Each row is a point on a tangle of strands that fork, close into loops and nearly touch. The rows are in no order.
In the rows, 128 means zero.
Points whose rows are less than 105 apart are linked; no others are. Some points are linked to none.
<987>: [163 100 106 119 146 121 107 143 130 170 117 161 121 112 142 120 135 137
 219 124 178 125]
<1098>: [106 115 143 134 137 108  86  83 108  36 127  53 106 152 118 128 151 127
  96 152 117  80]
<393>: [103  90 147 118 130 152 124 173 126 201 154 176  95 119 131 160 145 131
 141 102 164 136]
<1002>: [132 161 162 102  96 148 124 138  83 161 111 148 129 147 129 116  94 130
 158 145 162 154]
<931>: [ 49 133 186 194 141 140 114 144 107 113 127  75  71 143 134 143 112  79
  18  99 112 125]
<917>: [120 134 116 116 141 129 153 121 121 172 135 146 136 168 145 172 128 146
 143 140 133 144]
<283>: [ 94  80 165 182 115 124 101 163 112  89 130 105 110  72  91 109 144  95
  69 108  76  94]
<36>: [110 102 127 156 133 130  84 106 129 114 126 149 112 101 108 156 161 101
 103 155  98 120]
<481>: [133 142 133 103 130 115 119 115 141 111 124  98 179 124 108  93 117 141
 162 143 110 133]
<163>: [125  93 140 179 116 136  87 136 109 112 132 132  95 102  83 135 157  81
 132 166 130 103]
<910>: [179 139 107 126 123 116 120  97 139 119  86 167 121 129 111 113 124 133
 134 118 163 121]
<596>: [ 79 105 183 140 123 140  90 126 104 121 133 103 119 162 110 120 136  94
  91  71 132 146]
<1088>: [116  85 157 199  97 135  83 148  95 109 108 110  87  83  97 125 144  76
  93 117 111  97]
<273>: [132 109 124 167  97 145 140 156 136 139 149 141 116  84  81 119 117 118
 109 123 146 114]
<301>: [ 57 117 154 144 124 128 111 113 160 123 145  77 132  98 134 161 124 130
  72 110 106 101]
<433>: [ 69 107 132 108 140 109 114 106 172 107 158  54 154 105 152 141 129 151
 124 132 111  91]
<343>: [141 111 153 121 118 137  76 130 121 134  80 192 147  76 132  94 129  86
 134 114  82 158]
<571>: [134  87 174 150 110 163  84 205  94 124 138 169  81  88  89  86 160  92
 150 110 123 132]
<569>: [121 159 142 141 136 122 139 108 136  61 148  90 103 136  97 153 129 152
  51 142 113  82]
<1050>: [103 156 102 114 108 114 149  68 144  74 160  53 129 149 142 179 145 151
 109 167 117  95]
<1040>: [162 165 101 102 133 126 159 110 143 168  82 206 173 121 160 115  79 138
  92 119 113 136]
<858>: [143 111  95 169 151 140  95 176 138 132 179 123 113 101  90  96 152  78
 197 179 135 139]
<1037>: [181 121 130 129 139 109  78 109 124 109  78 153 105 120 117 122 152 115
 151 158 167 114]
<87>: [147 107 110 134 154 120 157 162 150 186 127 187 136  86 141 161 127 159
 124 123 124 116]
<112>: [151 116 106  73 131 135 147 150  81 189 110 186 156 176 197 135  95 140
 195 126 163 137]
<294>: [152 145 166 127  91 147 112 130  82 128  93 155 142 141 102  80  92 111
 148 122 154 147]
<221>: [107 158 134  99 100 127 166  73 134  89 136  41 134 157 146 159 134 146
 113 126 120 137]
<316>: [114 197 125 104 105 149 191  68 117 138 117  95 158 166 174 159  97 136
  85 113 113 153]
<425>: [177 140  98  80 165  80 167 138 133 166  97 146 164 159 174 118 110 166
 186 152 134 139]
<379>: [147 109 114 107 110 143 136 143 109 210 103 211 154 125 176 135  94 126
 173 125 148 132]
<362>: [149 126 153 146 109 171  93 154  85 147  96 220  90 115 125 133 130  96
 105  98 144 154]
<198>: [146 118 146 154 159 100  82  99 116  50 127  95  90 131  83 112 156 114
  98 153 133  86]
<629>: [201  90  63 121 156 107 150 177 175 157 140 211 143 108 129  99 155 114
 183 148  99 139]
<991>: [105 160 145 175 112 137 123 118  91 102 111 124 104 142 102 152 109 100
  55 154 112 122]
<1113>: [105 171 147 111 182 119 119 102 125 131 116 121 116 147 155 165 122 165
  94 130  92 151]
<423>: [143 123  85 115 150  99 189 170 143 179 167 121 163 157 140 139 103 159
 198 158 156 122]
<992>: [156 121 139 139  83 167  98 151  96 142  94 201 107 130 107  98 117 105
 144 108 172 134]
<35>: [179 103 101 126 149 105  85 120 157 139  96 171 125  92 139 112 156 112
 197 149 159 119]
<204>: [138  79  73 149 141 141 117 151 170 112 173 148 150  83 100  90 163  94
 160 111  96 139]
<1124>: [194 107  62 125 192  83 130 161 181 140 129 166 145 114 142  88 139 144
 199 154 133 131]
<729>: [122 126 152 143  98 144 150 122 107 118 153  76 119 179  97 104 132 123
 135  93 179 134]
<40>: [ 88 186 111 118 102 122 129  99 145  46 131 108 147 134 157 133  98 161
  38 134  87  96]
<43>: [122 165 148  82 103 140 168 115  70 179 124 110 122 199 179 156 119 141
 184 145 150 172]
<313>: [107  73 102 143 124 136 100 134 146 107 144 157 130  72 116 147 180  80
 108 139  57 125]
<244>: [148 146 142  88 136 103 200 128 126 161 130  91 111 164 167 177 136 189
 163 117 151 133]
<257>: [139 195 161  90  88 157 190 110  71 172 109 106 107 177 184 151 101 134
 142 101 154 181]
<993>: [ 78 135 150 140 106 159 117 106  91 142 113 115 128 159 131 128 109 100
  82  64 136 151]
<720>: [114  97 131 115 153 137 114 140 138 152 131 166 139 117 113 121 141 133
 114  78 104 159]
<350>: [145 168 105 116 114 135 125  83 138 109  92 174 167 129 138 120  91 128
  62 109  99 134]
<890>: [131 143 122 134 128 135 126 136 154 138 110 179 144  60 131 140 108 121
  73 129  88 126]
<209>: [ 85 105 132 148 128 173 124 162 125 175 146 177 104 115 118 160 138  92
  68  97 110 147]
<833>: [164 141  86 127 112 128 172 135 130 169 143 143 151 148 130 127 102 137
 198 152 176 125]
<1127>: [174 146 123  71 139  96 201 146  98 174 116 124 131 182 188 141 106 181
 205 128 152 150]
<226>: [134 174  99  81 107 117 189  64 141 103 125  80 153 182 180 162 129 158
 112 127  97 146]
<469>: [126  94 116 142 146 124  93 141 154  95 159 107 144  76  80 104 153 120
 137 133 110 120]
<1167>: [104 140 142 164 118 129 104 127 133  75 103 122 137  64 123 109  97 137
  44 120  86  89]
<1123>: [176 148  91 106 111  99 204 101 148 124 125  92 157 140 156 140 105 175
 172 152 142 116]
<1126>: [113 154 104 116 123 113  91 101 171  59 124 146 135 109 134 121 121 150
  60 165  74  99]
<299>: [109 106 109 131 161 113 155 168 155 178 177  95 145 127 138 157 125 154
 196 168 149 116]
<1090>: [169 123  82 105 169  77 141 135 162 139 122 147 160 132 148 117 129 154
 180 165 125 123]
<843>: [146 100  79  97 153 136 130 140 119 166 146 177 161 186 128 107 138 121
 190 123 136 156]
<317>: [104 137 151 142 109 114  85  98 126  44  95  86 130 101 119  98 112 130
  66 113  89  98]
<616>: [103 111 177 157 114 125 132 153 115 130 154  93  98 110  97 134 116 123
 107 124 165 108]
<975>: [135 140 113 109 153  94  78  75 163  54 111 137 127 103 141 110 141 150
  97 173  96  95]
<984>: [131 117 125 142 143 135 110 137 136 140 163 125 123 137  96 117 141 113
 184 152 154 134]
<902>: [ 54 131 165 163 136 131 103 113 132 108 132  82  96 135 136 165 131 106
  44 112 107 115]
<136>: [ 60 172 172 182 139 160 101 139  84 134  96 113  87 134 153 134  97  71
  52  97 114 161]
<1105>: [147 123 124 121 173 100  85  95 144  70 126 121 110 117 100 127 168 151
 114 152 111 102]
<542>: [181 111  73 101 140 133 137 154 133 147 132 192 156 168 121  66 130 130
 199 113 164 154]
<695>: [ 98  90 118 110 144 116 117 117 176 113 145 103 152  69 125 125 136 160
 126 115 106 104]
<351>: [124  75 127 119 113 159 120 171 116 204 135 203 131 124 149 131 127 117
 174 113 164 136]
<1006>: [101 110 144 142 109 140 125 111 132  93 163  49 143 157  90  99 138 112
 115  91 149 122]
<1100>: [ 71 152 132 187 104 153 116 106 113  80 118 101 113 132 128 151 119 100
  29 137  91 100]
<745>: [ 71  99 190 134 126 124 110 127 128 123 148  44 114 164 116 122 144 108
  98  89 144 128]
<310>: [141 135 151 142 111 132  91 117  96 112  75 154 141 113 112  83 113 110
 105 105 119 139]
<252>: [182 128 103 128 132 124 121 133 142 117 119 155 142 123  93  70 127 126
 170 110 173 135]
<386>: [113 170 116 143 109 150 137  85 114 114  92 128 138 153 133 134  98 117
  61  77 131 141]
<986>: [152 117  92 130 135 115 142 128 170 128 132 180 140  89 123 142 140 149
 104 147 101 111]
<736>: [ 85 186 148 131 122 126 144 108 148  67 125  85 111 109 147 147  99 160
  31 123 105  95]
<946>: [114  81 138 161 112 133 112 158 145  87 144 118 133  58  85  86 152  99
 115  95  79 112]
<183>: [154 192 125  90 101 133 193  73  94 157  93 113 154 164 187 149  93 146
 128 113 129 159]
<970>: [132 153 152  93 166  92 172 125 139 134 158  80  99 154 142 163 147 185
 140 136 143 127]
<1141>: [175 169 113  90 108 115 186 108 101 134 128  90 121 177 157 125 143 143
 217 170 162 151]
<1054>: [102 152 176 136 101 151 141 136  93 157 131 110 106 139 128 151 102 128
 132 128 162 141]
<278>: [110 132 148 113 187 110 135 143 151 126 180 100 110 145 102 144 142 168
 107 131 121 114]
<913>: [153 155 121 104 125 142 160 139 106 212  93 216 158 128 174 137  75 133
 122 127 129 147]
<943>: [117 149 133 147 133 164 115 157 113 174 104 210  99 101 141 164 120 114
  81 111 113 161]
<831>: [174 118 142 143  96 136 102 132 131 127  62 210 124  53 125  96 136  85
 105 129 100 129]
<994>: [115  99 163 152 111 156  94 183  92 117 141 121 103 123  77  77 135  98
 150 114 160 140]
<210>: [ 91 109 138 116 135 115 169 134 151 179 169  65 129 170 145 175 135 142
 184 150 159 125]
<488>: [170 151  92 106 134  90 159  85 165  92 120  93 125 138 150 150 142 177
 161 163 155 107]
<349>: [ 98 152 140 166 128 145 115 143 125 123 104 154 125  74 123 128 100 116
  46 109  90 134]
<1028>: [141 159 135 109  88 143 170 110  90 149 143  90 128 187 132 151 128 125
 198 153 165 166]
<79>: [160  74  71 130 154 141 141 178 175 156 162 172 148  98 116  90 155 125
 182 113 101 148]
<239>: [149 111 134 102 115 144  99 142 118 155 113 132 100 130 139 116 129 136
 207 101 208 120]
<898>: [116 144 176 112 147 122 112 110  94 110 126  76 109 178 124 125 147 133
 127 119 127 165]
<816>: [136 116 124  79 144 142 129 153  92 176 130 159 137 185 152 122 128 151
 195 105 162 164]
<511>: [ 70  99 141 106 131 112 151 107 157 164 162  52 156 143 154 164 132 139
 148 126 123 127]
<878>: [155 123  76 136 166 104 118 121 165 127 150 112 138 132 122 137 151 133
 192 185 147 132]
<549>: [112 124 146 155 104 127 116 117 115  78 117  81 152 127  88  84 116 116
 100 115 114 106]
<121>: [126 152 150  92 122 122 158 103 136 107 143  51 162 142 129 120 117 162
 142 117 123 133]
<999>: [143  77 138 152 107 145 106 154 134 110 133 180 105  66 102 125 185  56
 129 112  67 140]
<985>: [109 133 125 120 148 114 147 118 157  74 184  80 122 148  93 131 138 168
  74 134 118 101]
<24>: [144 163  90 109 113  98 149  81 158  75 134 100 138 140 145 152 133 161
 113 170 122  99]
<274>: [178 138  69 139 160 116 121 165 149 157 144 143 136 146 138 121 134 110
 229 205 161 128]
<776>: [118  98 136 136 155 120 128 161 146 179 162 151  95  99 117 174 149 158
 123 131 147 111]
<926>: [124 106 153 162 104 136 118 163  95  94 127 118 134 138  62  69 126  95
 104 110 109 133]

A piece is two or more points that can be reached from each other along the links. Count, over all rows, the pieces, the separate loops (a circle has one, a figure eight two, a Y none), the forks (points with three links) and the tips (points with one).
pieces => 4
loops => 1
forks => 10
tips => 16

A tip is a point with one link. Name the tips that can be reached along the links from each point below, in the order of the rows.
<226> => <481>, <1123>, <1141>
<1040> => <571>, <729>, <239>
<943> => <273>, <209>, <831>
